Each row is a point on a landscape with many valleys, with its height.
A ball rolls from a point to the lowest of its 4 nearest points, and stops where none of them is lower. Distance is the straight distance between rows; heights are no part of it.
q_826: [ 43  22  41 -85  11 -26 -15 -20  78  43]  (h 23.7)
q_740: [-35   6 -47  47  52  -4  -3 -23 -73 -47]  (h 52.3)
q_282: [ 16 -44 -29  38 -61  33   4  24 -37 -10]  (h 36.1)
q_208: [ 22  14  42 -49  -8  -7  -2   2  60  24]  (h 14.7)
q_260: [  3   1  32 -29  -7 -12   8   7  37  19]  (h 33.2)
q_656: [ -7  20  32 -43  26 -33  -6 -16  29  23]  (h 15.3)
q_100: [  0 -24 -54  57 -27  35  -7   9 -56 -23]  (h 7.5)
q_940: [ 17 -44 -28  41 -70  44   5  32 -21  -6]  (h 33.7)
q_719: [-25  39  33 -34  56 -70 -13 -42   9  25]  (h 20.0)
q_452: [-44  18   0  12  47 -33 -11 -17 -25   0]  (h 12.7)
q_832: [ -2 -23 -56  64  -4  30  -9  -2 -75 -32]  (h 16.1)
q_281: [ 55  32  45 -87   6 -27 -17 -19  89  32]  (h 26.6)
q_173: [ 12  13  39 -44   0 -18   0  -7  39  27]  (h 34.3)
q_215: [-23  -6 -37  47  25   7   1  -6 -60 -32]  (h 39.4)
q_858: [ -7  10  22 -15  10 -16   2   0  10  17]  (h 25.8)
q_347: [-34  16   8   0  39 -33   1 -22 -11   0]  (h 14.3)
q_766: [  6  26  45 -61  27 -39 -18 -31  46  36]  (h 18.2)
q_848: [  8  -9  11  -5 -37  18  14  27  19   2]  (h 30.3)
q_976: [-25   8  12  -3  19 -14  -1  -5  -3   7]  (h 15.8)
q_886: [ 55  18  40 -72 -15  15  -2   9  96  28]  (h 28.1)
q_901: [  9 -37 -20  33 -58  39  15  23 -13  -1]  (h 31.5)
q_165: [ 36  -7  19 -25 -53  27  16  28  51   9]  (h 50.2)
q_441: [ 32   3  32 -44 -16   2   9  11  53  24]  (h 13.6)
q_51: [ 10 -21  -6  15 -48  30  11  29   7   0]  (h 15.7)
q_933: [ 36 -42 -27  24 -94  55  13  41   0  -5]  (h 33.5)
q_613: [ 45  11  39 -50 -23   3   3  16  74  19]  (h 10.0)
q_422: [-17 -12 -37  50   2  15   1  -2 -55 -28]  (h 26.1)
q_855: [-33  31  17 -19  49 -53  -7 -32   0  18]  (h 12.3)
q_239: [-30   4 -26  36  44  -3  -3 -16 -48 -26]  (h 20.1)
q_566: [ -6 -18 -26  37 -23  20   9  16 -31  -8]  (h 60.0)
q_252: [-24  -8 -17  33  14   2   1  -2 -33 -14]  (h 28.4)
q_527: [ -1   3  25 -15 -12   1   4   7  25  11]  (h 32.5)
q_681: [-43  16 -25  32  69 -15  -7 -22 -52 -36]  (h 49.6)
q_500: [-35  13  14  -2  36 -29  -4 -15  -7   8]  (h 14.5)
q_885: [ -6 -21 -38  51  -7  29   0   4 -52 -25]  (h 20.6)
q_967: [-54  44  11 -13  88 -66 -21 -52 -20   8]  (h 42.8)
q_770: [ 36  20  40 -66   2 -15  -1  -8  67  32]  (h 19.0)
q_840: [  -1  -10  -72   59   26   23  -18  -18 -105  -73]  (h 37.0)
q_950: [ 27 -20   2  -4 -64  34  16  40  33   7]  (h 8.8)
q_895: [ 85  22  37 -91  -2   8 -14  -9 116  34]  (h 52.9)
q_337: [ 35 -26  15 -18 -66  39  15  43  51   3]  (h 45.9)
q_395: [-54  25  -9  19  72 -39  -5 -34 -42 -24]  (h 65.9)
q_83: [ -4  31  37 -55  52 -74 -24 -44  30  31]  (h 30.2)
q_610: [-15  -9 -54  59  37  10  -3 -16 -86 -52]  (h 42.6)
q_36: [ 39 -36  -9   5 -81  44  21  50  24   3]  (h 35.3)
q_32: [-48  35  10   1  68 -48 -11 -34 -16  -3]  (h 52.4)
q_213: [  8   0  25 -17 -29  12  10  22  35  16]  (h 32.3)
q_711: [ -5 -21 -67  68  15  29 -10 -12 -92 -53]  (h 20.5)
q_570: [-33   6  -8  21  30 -13  -1  -7 -31  -7]  (h 9.4)
q_203: [  3 -15  -3  15 -30  20  15  23  -3   4]  (h 36.0)
q_664: [-16  -1   9   9   3  -6   3   4  -2   2]  (h 22.4)
q_246: [ -9 -16 -10  29 -20  17   8  16 -19   0]  (h 64.1)
q_227: [ 18 -35 -20  26 -70  47  19  38   2  -1]  (h 31.3)
q_701: [-20  -3  -8  18  -2   6   8  11 -12  -4]  (h 48.0)

For each start below, name the point where the ball stops.
q_740 -> q_570
q_173 -> q_613
q_282 -> q_51
q_711 -> q_100
q_281 -> q_613
q_215 -> q_570
q_395 -> q_570
q_566 -> q_100
q_940 -> q_51
